Each row is a point on a landscape with many valleys, with its height.
From any point a ball rolls to the lowest of the 2 points nearest to it. It stops when none of these is lower. Distance is the straight distance between rows; heights are no part of it.
q_677: [-30   2  -3 -42  -5  11 -12 -20 -19  -4  11  12   0 -10 -24  -3 -13 -13
 -11 -54  21   9  -8  16   3 -12 -39   3 -12  16 -24  10  -3  -5  -6]  height 587
q_563: [ 20   1 -33 -20  32 -21   1  21 -39 -16 -12 -26  30  -4 -30  11 -14  -8
  14  36  30 -42   2  -9   3 -19 -25   6   0  14   6  18  41   8  13]  height 723
q_327: [ 34  -5   4  30   8   7  17  -4  19   9  17 -42  -1 -13  23 -12 -18   4
 -39  38 -31   8   3  17  -9  13  16   8  -5   0  28 -12 -17  -9  -8]  height 788
q_949: [-11  34  20  -1 -48  -8  11   2  -2 -19  -3  22  -2  14  17   6  -3  16
  28  26   4 -41  10  12  12  29  -3  25 -19 -17 -24   5  14  11   0]  height 149
q_522: [  8  17  15 -16 -30   0   4 -29   9  15  28 -15  -4  -6   6  -9  -8  -9
  -9 -21   8   6  -9  26 -26  -2 -28   8 -22  -3 -13  32   0 -13  -3]  height 509
q_615: [ -3  -7   2   4   3  21   9   6  14 -17 -34   9   6   2 -23  34   7  -2
   4   7 -26  27  17  -8  11  24  15  -8  29  -2   9 -29 -29  30  -4]  height 436
q_420: [ -5  -5  11 -29  -2  21  35 -26  23  27  22  14  12 -18  -3  22   7  -3
 -22  10 -40  10 -21  26 -21 -31   2 -25   4 -10   7   7 -13 -10  15]  height 636
q_421: [-14  19  25   0 -34   9   2 -12  28  30  17  19 -26  -4   9 -23  -2  19
 -14 -49  -8  51  19  11  -5  22  14 -32  -8 -14   6  -6 -28 -30  -5]  height 643
q_569: [-31  10  26  -1 -25  15  -2  -8  17  21   3  27 -20   9   7 -10  -5   0
  -5 -52  -9  52   2   1   4  20   8 -11  -4  -7 -15   1 -26 -16 -24]  height 655
q_407: [ 32   3 -17  -1  12 -13  12  10 -17  -4  -9 -26  31  -1 -14  -5  -9 -15
  12  38  17 -52   3  -7 -12  -5 -12   7  -8   8  11  10  39   7  23]  height 681
q_980: [ -3  -3 -11 -30  12 -21  -7   4 -27 -15  -1 -23   5   5   6   9 -20  -5
  17  25  16 -15   4   1   6 -16 -34  30  -6  -1 -15  24  25  21  -3]  height 490
q_87: [-18   6   6  20 -12  -5 -25   5   1  -5  -7  13 -33  17  21 -15   2   1
  13 -35  20   3  -4  -9   8  21   8   9  -7  -7 -30   7  -8   6 -18]  height 396
q_469: [  2 -29 -17 -14  39   3   0   1  10  10   6 -12   9 -20  -6  -1   9  -3
 -20   5 -19  21   5 -19   2 -12  18 -28  17   1  19 -36  -5 -15  15]  height 299
q_438: [-20  -7   2 -22  18 -14  -2  32  -4 -27 -36  27  -3  17  -4  39   6  13
  31  20 -12  20  15 -17  29  14  22 -15  32 -25   6 -21   2  20   3]  height 739
q_541: [-22  10   2 -43   5 -22   6 -10 -25 -14  16 -12  -2  -4  15  16 -27  -7
  12  10  10  -8 -16  16   4 -23 -32  32  -9 -12 -25  37  13  26 -13]  height 582
q_533: [ 16  16  -2 -16 -18  -8   3 -31  -4  18  22 -15   1  -7 -11 -15  -2 -30
   1 -37  15 -14 -12  11 -31 -28 -34  -1 -23  -6 -14  47  14 -16  -2]  height 538
q_930: [-11   4  14 -19 -18   8  -8 -13   4  -5  -1  44  -3  -5 -12   2  10  18
  20  -7  23 -14  23   9   6   5  -7 -19  -3  -7  -5  -9   7  -9  21]  height 339
q_540: [ 12  -2  -8  37  -3  -8 -20  10  -3  -3  -3  -8  -9  11  18 -28  -2   1
   8  -3  27 -19  13  -8  -1  21   0  24  -9   4  -8   8  15   1  -9]  height 357
q_299: [-20   7  17   7 -24  -7 -12  -9   5   7   8  24 -17  13  32  -3   5  -1
  13 -19  11  -7  -6   1   5   6   1   9 -13  -8 -22  21  -1  -7  -5]  height 413
q_442: [  8   1  -1 -17  13 -10   0 -18  -5  16  14 -31   8 -16 -14  -9 -10 -20
 -18 -13   4   1 -24   4 -24 -43 -22   0 -12  10  -4  19   4  -9   3]  height 388
q_292: [-11  20  18 -20 -44   1  18  -3   3 -15   4  37   2   4  11  16 -13  22
  16  37   0 -22  24  31   9  19  -6  14  -9 -19  -6   0   8   5  13]  height 223
q_313: [-11 -18 -15   0  29 -19 -24  14 -10   0  -1  -9  -6   8  15 -11  -4  -6
   1  -1  29   2  -1 -21  10  -9 -10  14   6  10 -11  12  15   5 -12]  height 418
q_397: [-18  14  13 -38 -23 -14   9 -19  -4  -9  12   3   1   2  18  16 -22   7
  13  17   4  -8   1  35   6  -3 -26  29 -10 -15 -22  21  10  18  -4]  height 644
q_464: [ -7  12  -4 -42 -13  -4  -6 -28 -20   9  18   3   5  -9 -22  -1  -8 -14
   0 -40  18  -8 -12  10 -17 -31 -38  -5 -13   2 -14  31   6 -11   5]  height 563
q_401: [-31  -8  -1  -5  10   4 -22   8  -3  -5  -7   3  -9  -2  -9   3   5  -3
  -6 -38   0  25  -3 -17   9  -7   2   0  11  11 -11 -16 -15  -3 -13]  height 77
q_711: [ -4 -25 -28  17  55 -19  -2  24 -21  10  -3 -23  14  11  14  -9   6  -2
 -15  19   5  -4 -29 -29   5 -32  -1  10  18  18   4   8   9 -10 -17]  height 427
q_766: [  4  10  -5  -6 -13 -10 -18 -13 -22 -13  11   4  -8   7   0 -18  -4 -13
  31 -33  36 -26   6   7  -8   9 -34  24 -20   1 -30  36  24  13 -10]  height 259
q_419: [ 28  -4 -25   7  34 -16 -15  12 -23   8  -6 -28  18   2 -12 -43   0 -26
  -9 -12  40 -21  -8 -17 -22 -21 -22  18 -15  23  -8  33  18  -1 -14]  height 273
q_317: [ -2   4   7  -9 -19  14  -4  -5   3 -12  -3  15   2  -1 -15  20  -1  10
  12   9   7 -12  10  12   2   7  -7  -3   0  13  -3  -5   3   4  17]  height 374
q_179: [-27   4   0 -41 -14   9  -9 -11 -20 -22   0  34  -1  -3 -27  23  -1   3
  19 -22  28 -21   7  12  13  -7 -36  -9  -4  11 -17   3  12   6   9]  height 799
q_23: [-27  -3  19 -27  -2   2   2  -4   8   5  -1  34 -11  -1   7   9  -2   5
   7  -5  -2  37  15   2  12  -2   7 -14  13 -14  -2  -8 -10   0  -2]  height 211
q_517: [ 11  -3 -19  24  20   8  -6  13 -20 -19 -27 -40  34  12 -27  14  -4 -16
 -17  19   3 -19 -23  -2  -3   4 -15  22   9  44  -1  -3 -12   8 -10]  height 229
q_482: [  9 -10   3  20   3  22  25 -12  28  11  14 -34   0  -8  30   2 -10  -6
 -32  29 -42  27 -15  14 -10   3  19   8   3 -11  23  -9 -30   2 -10]  height 806
q_584: [ 19  -9 -14   0   9  -1  20  16 -13  -9  -4 -12  28  -3 -16  31   8  -2
  14  54 -13 -37 -11   0   6  -9   6  -9  12  11  26 -15  32   2  28]  height 569
q_662: [-15  -4   9 -24 -12  33  24 -10  24   1 -21  40   6 -17 -37  27   9   4
 -15  -6 -13  25  30  11  -7  20   1 -25  15   7   0 -25 -36  15  10]  height 191
q_290: [ -8   8  10  -1 -21  28   2  -8  13 -14 -20  31   3 -10 -38  18  12   4
  -6 -31  -2  22  21  10   5  21  -3 -13   7  22  -4 -25 -35  10   5]  height 156
q_965: [ 28   9   9  12 -15   2  21 -14  21   0  16 -37  10 -14  17  -1 -21   0
 -24  39 -25 -12   3  36  -9   7  -7  23 -15  -4  13  -7  -9   2   1]  height 765
q_841: [-14   7  19  24 -27   3  -1  -1  13 -10 -10  -3 -15  11  12  11  -8   4
  -6  -7 -10  23   6  13   6  26   7  20  -1  -1 -16  -5 -32  13 -16]  height 674
q_364: [-10  -9  -6 -32   9  -3 -13  -8  -9  -5   4   0  -3 -11 -21   8 -10  -2
   3   0  19  -2   3   9   6 -13 -29  10  -3  14 -16  10   9  11  11]  height 789
q_691: [  8 -20 -18   9  22  -3 -12  26   9 -17 -19 -21  17   1 -13  13  -5  -4
 -16  36  -4   9  14  -1  12  23   4   5  15  16  15 -14  -2   4   2]  height 324
q_500: [  1 -12 -22 -21  37 -21  -4  -4 -22  13   6 -22  15 -13 -20 -17   2 -18
 -15 -22  15  -2 -23 -17 -13 -46 -31   2  -1  18  -4  17  15  -4   7]  height 298
q_855: [ 36 -11 -20  35  27   9  -1   3   7  16  17 -37   6  -9 -10 -19   6 -10
 -37  11 -15  10 -22 -12 -21  -8  17  -6  -6  24  31  -5 -12 -31  -3]  height 414
q_687: [ -9 -14 -24  16  34 -37  -4  28 -35   7  -1 -18  10  21  25   3   4  -7
   1  17   9 -22 -37 -37  16 -30  -1  23  13   1  -7  22  21   8 -16]  height 349
q_553: [  8 -17 -27   6  33   4   4   3   1   8  -8  -3   4 -10 -26  -7  28  -7
 -18  -7 -36  21  -7 -31  -4  -2  32 -41  22   6  32 -43 -15 -23  10]  height 243
q_736: [ -7  -6 -10  22  12   0 -15  14 -10 -14 -20 -22   8   8  -4   7  -3 -13
 -22  -3  10   1 -27  -7   5   4  -7  20  -2  37 -15   0 -18  11 -14]  height 178
q_781: [ 36  -1 -10  29  14   5  -1  -7   4  20  18 -38   0  -7 -12 -21   6 -15
 -33 -11   6   4 -20  -6 -29 -20  -3   6 -17  24   7  14  -7 -27 -10]  height 439
q_212: [-17 -11  -6  16   9  -1 -32   7 -10 -15  -5 -10 -11   5  -3  -9  -5  -8
 -11 -31  19  16  -8 -10   5   4 -11  14  -7  26 -25   0 -16   0 -16]  height 132
q_116: [-12 -22  -8  -3  23  -8 -15  32  -5 -23 -23  -6   8   5   1  22   0  -1
   2  17   0   6  -4 -18  24   4   4   6  23   9   8  -9   4   9   3]  height 377
q_833: [-23  11  21   7 -22  12  -1  -3  18   9  -4  14 -19  10  15  -3 -19   6
   5 -28 -12  50  18  16   5  27  19   0   3  -9 -16  -9 -34   8 -18]  height 665
q_771: [ 15 -12 -22  26  30  -6 -13  33  -9 -20 -25 -33  31  13 -16   8  -7  -3
 -12  38   6 -18  -6  -8  14  21  -2  17  11  32   3  -6   4   2  -4]  height 275
q_110: [  1   9  -3 -15  -6  -2  10 -21 -29  15  11   0  15  -7 -21  -7  14 -17
  16 -33  18 -38 -23  -9 -21 -50 -27 -12 -14  -1  -4  28  29  -9  19]  height 501
q_195: [ -1   0   3  23   0   3 -28   6  14 -10  -9  -5 -21   0  -1 -16 -15  10
  -2 -18  13  26  23   4  13  29   4   6  -6   7  -3  -9 -16   5  -4]  height 640
q_48: [ 33  -1   7  31  -4   3   7  -4  20  16  23 -15 -16 -10  39 -37 -10  13
 -11   8 -11   6  18   4   2  15  28  -9  -8 -26  32  -4  -2 -12  -8]  height 424
q_646: [ -2   4   6  29  23 -15 -10  26   9  -5 -19  -4 -24  18  32  -3 -20   5
  10  13 -17  34  10  -7  17  23  40  -1  16 -29   7 -18  -9  15 -14]  height 704
q_970: [ 11 -17 -29   4  50 -12  -4   8  -8  27  17 -33   9 -16  -7 -28  11 -11
 -35 -12   4  10 -23 -26 -16 -45  -3 -11  -2  12   9  10   7 -33  -3]  height 321
q_712: [  2  -9   7 -20   7   3  15 -19  17  20  26   8  -2  -8  14  12   3   1
  -4  10 -21  -5 -15   5  -8 -31   5 -21   6 -15  12  -1   4  -8  22]  height 598
q_335: [-16  15  18 -15 -34  10  14  -6   8  -8 -10  53   3   2  -1  14   4  26
  16  10   5   7  25  26   2  18   3  -9   0 -18   1  -7  -8   3  16]  height 295
q_352: [ 51   8   0  16 -13  -5   3 -14   7   9  16 -26   4 -15 -11 -31  -5  -9
  -3  -1  12 -30  12   9 -26   8 -14   8 -25   9   3  18  21  -1  12]  height 489
q_761: [-28   1  12 -27 -16  11 -13  -8   7   0   2  41  -8  -6 -18 -18   9   7
   3 -45  11  24  27   0   4  11  -9 -20  -5   0 -11 -20  -7 -16   5]  height 614
q_449: [ -2 -27 -29   8  52 -30 -22  37 -18   5 -14 -10   9  15  11 -21   0  -3
  -2   3  27 -11  -3 -34  18 -21  -4   6  18  13  -2  14  14  -8 -14]  height 463
q_119: [ -3   8  19   2 -35  -3  -7 -13  12  26  28  15 -25   5  39 -20  -6   1
   4 -20   4   7   8  15  -4  17  -3   4 -15 -24 -10  34   0 -18 -15]  height 426
q_511: [ -6  13  23   7 -21   5  11 -12  24  20   9  18 -17  -1  29 -10  -7  19
  -1  -5 -19  24  14  13   0  13  31 -15   3 -24   9  -9 -17 -11   4]  height 340
q_316: [  8  -6  -1   5  32 -10  -4  28  15  -7 -25  -6 -13   6   9   7  -8   6
  15  24 -31  38  17  -6  13  23  37 -11  32 -35  29 -30 -11  16  -6]  height 717
q_478: [  6   0   9   3  -3   5  13 -27   0  24  24 -13   3  -4  10   1   8 -14
 -14 -14 -15   3 -36   4 -27 -35 -14  -3 -10  -3  -3  26  -1 -20  -1]  height 447
q_820: [ 16  15   1  13 -18  -8   5   7 -11 -17   5  11   0   8   8 -13  11   1
  33  16  18 -52  18   1   4  12  -5  21 -13 -11  -5  10  35  11  14]  height 151
q_576: [ -4 -19  -1 -36  24   2   9  -4  12   6  -5  14   6 -21 -17  21   6   6
  -7   8 -17  12  13  -8   4 -10  11 -29  19  -1  21 -25  -1  -2  25]  height 331
q_216: [  4 -12 -30   7  36 -11 -21  12 -28   4   4 -23  12  -1 -23 -28   7 -17
 -16 -24  33 -10 -18 -29 -13 -29 -19   1  -7  29  -3   3   9 -17  -7]  height 210
q_417: [ -9  -8 -10 -17   4  -2  10  13 -36 -14  -6   0  20   5  -5  39   9   0
  20  17   2 -36 -21 -11  12 -34 -11  -3  15   8  11   4  22  12  15]  height 347
q_967: [ -5  -4  -7   6  27 -18  -9  39   3 -22 -43   7  -6  25   0  24   3   4
  29  18 -27  23  13 -17  19  28  36  -7  32 -27   8 -27  -6  23 -12]  height 728
q_422: [  3   9 -13 -13   8 -26  -2  15 -24 -24  -6 -26   7  11  12   8 -13  -1
  20  40  19 -46  -4  -3  14  -7 -18  46 -12 -12 -14  18  38  23  -2]  height 379
q_114: [  0   6   4 -32 -11   6  12 -18 -16  15  10  20  12 -12 -23  15  15  -9
  10 -10  10 -39 -18  -2 -16 -46 -13 -23  -4   4   3  12  24  -7  30]  height 471
q_140: [-14   5  19 -10 -19  16  25 -16   8   6  -2  18   9   0  10  24   8   4
  -1  14 -19   7  -9  14  -8  -4   6  -2  11  -8  -5  -2 -17   6   6]  height 695
q_608: [ -3 -24 -26  12  49 -32 -23  46  -9 -10 -21 -10   5  18   8  -2  -8   6
  -8  28   9   4  -4 -25  19   7  12   4  25  11   6  -4   7   3 -13]  height 423
q_863: [-30 -10  -4 -39  13   3   1  19 -18 -18 -21  45   3   8 -17  46  10  11
  29   6  -5   9   7 -19  29  -9   5 -15  26  -9   0 -16   9  18   5]  height 760
q_492: [-18  31  23  19 -45   9  24   2   5   9 -19  55  -2  17  12  16  13  20
   6  -2 -18  17  -4  12  -9  19  26  -8  10 -26  -4  -7 -28   0  -1]  height 711
q_193: [ -1  13  19  24 -34   8  15 -17  10  -7  -3 -12  -2   5  18  11  -6   1
 -10  13 -19  -9 -14  19  -9  11   0  23 -11   0 -10  -3 -20   4 -12]  height 686
q_19: [-16  -9 -10  21  23  10   3  -1   9  22  18  -5 -19   2   9 -28  30  -5
 -22 -32 -29  20 -31 -36  -7 -44  33 -26   0 -10  10 -12  -1 -39  -9]  height 222
q_448: [ -5 -11 -17   1  26 -37   4  26 -40  -7  -1 -18   9  19  23  14  -8   6
  14  38  16 -37 -24 -15  22 -25  -8  34   4  -4 -10  24  34  19  -6]  height 207
q_888: [ 24  -8 -13  20  12  14   8  -5  12   8   1  -1   0 -10 -19  -6  20   9
 -14  -6 -38  20   8 -10 -11  18  37 -37  16   0  41 -37 -28 -13  15]  height 204
q_431: [ 15 -15 -16   3  29 -21 -15  12 -11   6   5 -19  -2   3  10 -39  -4 -17
  -4   4  30 -15   2 -10 -14  -4 -18  24 -10   5 -12  27  31   9 -17]  height 350
q_165: [ -7 -11  12 -41   4  18  17 -10  22  -4  -6  31   4 -20 -22  30  -1  10
  -4  15 -14  19  31  18   7  11   4 -29  18  -2   9 -25 -16  17  17]  height 245
q_383: [ -6  -7   4   5   3  19  18  -7  16   3 -10   1   7  -1   4  25  10   1
  -7  15 -37  32  -5  -3   5  13  20  -5  19  -2  12 -26 -21  16  -5]  height 467
q_107: [-37  -5  10 -10   1   7  -7   2  -3  -5 -20  25 -10   9   5  20   5  -1
  12 -22  -5  30  -3 -10  19   5  11   0  15  -6 -17 -17 -18  16 -14]  height 139
q_309: [ 11   1  -4   4 -14  13  16   6  -8 -18 -12  11  24   3 -19  37  15   4
  17  35  -2 -39  -8  -2   2   4  13 -19  12  17  20 -21  10   2  30]  height 529
q_411: [ 15  -8  -9   5   0 -13 -17  -1 -10   4  14 -12  -6  -1   5 -46  -3 -16
  11 -31  34 -12   9  -5 -17   5 -18  19 -19   0 -24  31  19   2 -14]  height 306
q_441: [ 16  -3  11 -15   6   1  15 -11  14  16  25  14  -7 -10  21   5  -1  12
  -1  30 -15 -18  17   8  -2  -1  19 -21   2 -23  29 -11  12 -11  31]  height 549
q_977: [  3   2  10  34   3  14  18  -8  23  20   9 -21 -18   6  44  -5  -4  -6
 -17  12 -42  40 -30  -2   1  -2  41  -1   7 -19  15  -3 -26  -5 -27]  height 823
q_946: [ -2   0  -1  26  -6   4  -6  -7  12  15  13   4 -13  -5  -2 -23  31  -2
  -4 -35 -10   8 -23 -32  -3 -23  28 -24  -7  -2   4  -9  -1 -34  -3]  height 181
q_152: [ 23  16  20  26 -36   5   8  -9  24  13  17   2 -18  -1  28 -22  -2  20
  -2   0 -10   4  15  19   0  28  23  -1 -14 -18  14   3  -8  -8  -4]  height 381
q_477: [-25   7  -6 -46  -1   0 -10 -19 -19 -24  12  15  -8  -3 -10  14 -25  -1
  22 -17  29  -9   3  17   9  -6 -43  13 -10   4 -22  22  14  18   0]  height 810
q_927: [ 17 -10 -14  33  24 -15 -19  32  24 -13 -18 -30 -12   4  10 -26 -18  14
 -14  26   6  21  41   6  21  37  20  10   4  -3  18 -10  -9   7 -12]  height 677
q_274: [-16   3  18  17  -1  22  21  -6  23  29  -4   0 -14  12  25   2  -8  -3
 -11  -8 -46  56  -9  -2  -1   1  35 -13  13 -23   5 -12 -35   6 -23]  height 835
q_516: [ 12   8   8  17 -17  24  30  -7  15   0 -14  16  12   0 -12  25  19   9
  -9  18 -37  13   5  -3  -6  21  26 -17  18   3  23 -28 -32  10   7]  height 494
q_118: [ 20   1  -5  36  -1  23  -2   0  18   4   3 -10  -6  -9 -24 -13  21   6
 -22 -24 -24  30   0  -8  -5  15  31 -27   0  20  24 -33 -33 -21  -2]  height 172
q_255: [  3   4  23   4 -12   1   9 -13  22   3  14 -35  -2  -9  27  -4 -33   1
 -22  29 -24  13  11  40   5  15 -11  37 -12 -10  -6  -6 -14   2 -14]  height 736
q_425: [ -2  15  18 -28 -29  -5  10 -17  15  -4  16 -19  -1 -14  13   3 -25   3
  -7  30 -11  -2  18  42   1  14 -23  32 -19 -14 -17  11   0  11  -2]  height 694
q_115: [ 27 -25 -29  16  49  -9  -6  13  -2  16  12 -28   5  -6   2 -25   6 -10
 -30  19   6   3 -13 -18 -16 -12   6 -16   5  15  27   0   7 -24  -3]  height 380
q_768: [ -8  25  25  30 -55  13  36  -7   7  -2  -7   7   4  17  20  19   6   6
 -10  22 -36  -9 -20  20  -8  21  15  23 -11 -16 -12 -10 -27   8 -19]  height 696
q_797: [ -8   4  25 -16 -13   3  -1 -15  29   9  15  25 -16  -5  20   0 -13  14
   0  -1  -6  20  30  23   6  16   4  -5   4 -17   4   1  -5  -1  11]  height 288
q_236: [ 38  -2 -14 -19  15 -14  18   9 -10   0   6 -28  19 -15 -15  13  -9  -5
  14  56  -1 -59   5   1  -3 -12  -1  -3   2   1  21  -5  39  -1  39]  height 635
q_330: [ -7  11  17  -2 -26   2   5 -21 -10   5  12  -8   1   0   1   9   1 -14
  -3 -20  -3 -10 -31  16 -21 -20 -19  11  -8   1 -16  24  -3  -8  -8]  height 480
q_571: [-14   2   3  -1 -10  18 -25  -5  -4 -14 -14  15  -2  -6 -30   5  14  -3
  -2 -41   7  10   4  -8   6  11  -5 -10  -4  27 -11 -15 -19  -2   0]  height 125
q_28: [  1 -16 -13  19  32   3 -13   4   6  25  22 -25  -8  -4   1 -34  13 -10
 -33 -26  -7  22 -16 -29 -12 -34  14 -16  -2  12   9  -8   0 -39 -13]  height 265
q_248: [-24  28  24  24 -47  20  27  -2   7   1 -22  30   2  17  10  28   9   7
   3  -1 -25   7  -7  18  -3  26  16  10   6  -7 -21  -7 -35  19 -19]  height 705
q_897: [ 12   8  -3   6 -10 -15  -4  -1 -19 -12   3 -15   6  11   3 -22   1 -11
  32  -3  30 -50   7   3  -9   3 -24  30 -21   1 -16  26  33  17   0]  height 214
q_972: [  8  -1 -10  -4  -4 -15 -11  24 -12 -32 -10   4   1  15  -5  -4   5  10
  35  25  27 -46  16  -4  23   9  -7  17 -10  -1  -7   6  37  21  10]  height 62
q_450: [ 14   6   3  11 -24  22  19   4   6 -11 -21  24  19   0 -23  29  22  10
  10  24 -22 -16  12   5   1  18  23 -25   9  11  24 -29 -15  10  22]  height 510
q_663: [ 17  -4 -10  35  25  -9 -17  24  20   7 -12 -19 -23   7  21 -33 -14  16
  -6  15  -7  36  20  -9  10  22  35  -4  10 -15  23 -23 -16  -1 -16]  height 691
q_807: [ -2  -3   6 -10  -7  18   4   3   0 -21 -18  10  14  -4 -14  39   4   3
   6  18 -11   2  11  15   7  19  -2  -5  18   9   2 -15 -12  23   3]  height 408
q_267: [  4  -9  -9  23  13  -4 -26  18  16  -9  -4 -27 -12  -3  14 -25 -34   9
 -15  11  17  36  32  10  17  26   1  25  -7   4   2  -3 -19   7 -17]  height 658
q_346: [ -4  -9  -6 -21   5   0   7  -3 -15   6   3   9   8 -10 -14  21  15   6
  15   9  10 -26 -14  -6  -1 -30 -11 -21   8   7   7  -2  18   1  20]  height 425
q_72: [ -8   4   7   0  -4   6 -27  -3  14  -5  -1   9 -24  -9 -11 -26   2  10
   2 -42   9  34  35  -3  13  22   2 -19  -4   1  -3 -19 -13 -10  -4]  height 628
q_308: [ -9   3  -7  34   2 -14 -30  17  -8 -21 -17   0 -21  21   9 -11  -8   2
  13 -15  28 -15  -4  -9  18  29  -2  20  -6   9 -26   3   6  14 -17]  height 382
q_881: [  9  14  10   4 -21 -11   0  10   5 -12  -6  11  -7  11  19  -2   2  17
  29  35   6 -35  21   2  15  21  13  17 -11 -21  -2  -7  26  11  10]  height 217
q_706: [ -3 -12 -19 -11  21 -11  -9  18 -35 -12  -4   5  11   5  -9   7  13   1
  27   4  25 -34 -15 -35  21 -26 -10  -4   8   9   0   4  37   4  10]  height 249
q_997: [ 12   6   8  32 -16   6  -7  -4  14  12   0   7 -19  -2 -10 -21  23   9
  -3 -37  -4  19  -2 -15  -8  10  22 -21  -2   7  13 -20 -17 -23   3]  height 141
q_902: [ -4  -5 -20   0  15 -13 -20  26 -32 -24 -19  -1   6  18  -6   3  -1  -1
  23  14  31 -39  -9 -19  25  -1 -16  17  -1  10 -10  12  34  16   1]  height 164
q_76: [ 10  -2  14  24 -19  -7 -14  -4  15  12  18  -4 -25   4  28 -36   0   3
   7 -19  21  -6  15   4  -2  19   5  15 -19 -15 -10  22   8  -5 -13]  height 392
q_375: [-33   6   9 -27 -17  14 -21 -14  -9  -8  13  31 -10   2 -12  -5   4  -2
  -1 -55  22  14   1   9   2   2 -20 -10  -9   9 -33   6  -9 -16 -12]  height 601
q_323: [ -6  13  19   8 -32  16  13 -14  13  11  -6  43   4   2  -1   7  16  15
   5 -12 -14  13  -5   5 -15  11  15 -20   7 -11   2 -10 -18  -9   8]  height 712
q_402: [ 44  12  -7  24   3   0   5 -23   0  16  17 -33   4 -13 -14 -27   8 -20
 -11  -6   5 -23 -22  -6 -36 -12 -11  -1 -25  13   5  24  11 -20   6]  height 462
q_413: [ 29  14  -4   9 -18   2  13 -22 -15  15  11  -8  13 -11 -21 -15  18 -21
  12 -28  13 -43 -24 -20 -36 -27 -10 -11 -22   2   2  32  28 -11  17]  height 522
q_146: [ 26  -6   9  -1  -1   0  14 -11  32  14  32  -9 -11 -14  33 -15 -14  15
 -10  22 -18   1  23  20  -2   6  10 -11  -4 -34  29  -5   4 -10   9]  height 486
q_813: [-41  -9   3 -49  -1  10  -8   4 -13 -22 -11  45   0  -1 -20  24   0   9
  21  -8  13   7  12   3  27 -11 -15  -5   9   1  -7 -10   9  18   6]  height 783
q_873: [-12  18  20 -13 -20  14  -1 -12  25  16   4  40 -14  -9 -18 -14  10  21
  -8 -37  -4  38  24   6  -4   8  16 -30   1 -11   3 -15 -23 -21  13]  height 629
q_479: [  4  -9 -21 -30  25 -10 -17   6 -25 -22  -8  -9  21  -9 -20  12 -10  -7
   7   6  27 -22   1  -4   6 -13 -31   5  -6  24   2   4  27  12  13]  height 761
q_683: [-19  -2  16 -21 -19  20  40 -21   8  11   9  12  22 -12   5  42   3  -8
 -14  23 -36   7 -24  25 -14 -27  -6  -5  15  -6   0  12 -13  12   4]  height 668
q_98: [ 20  20   5   1 -27   4  -1 -25 -20   3   2  -5  10   3 -16 -10   7 -22
   9 -42  18 -31 -20   4 -34 -12 -24   5 -31   9 -17  34  15 -14   1]  height 535

For each start below, name the point where the ball stops.
q_482 -> q_448
q_323 -> q_401
q_402 -> q_997
q_477 -> q_949
q_450 -> q_949
q_274 -> q_949
q_608 -> q_401
q_375 -> q_972

Call two points neighbours if one is among the 2 nearest of the other. Go from one point of each pair to the other, from neighbour to neighbour, staying as low as possible. Name the highest point that can't be avoided.
q_448, q_997 -> q_449
q_216, q_949 -> q_431
q_949, q_972 -> q_881
q_401, q_997 -> q_576
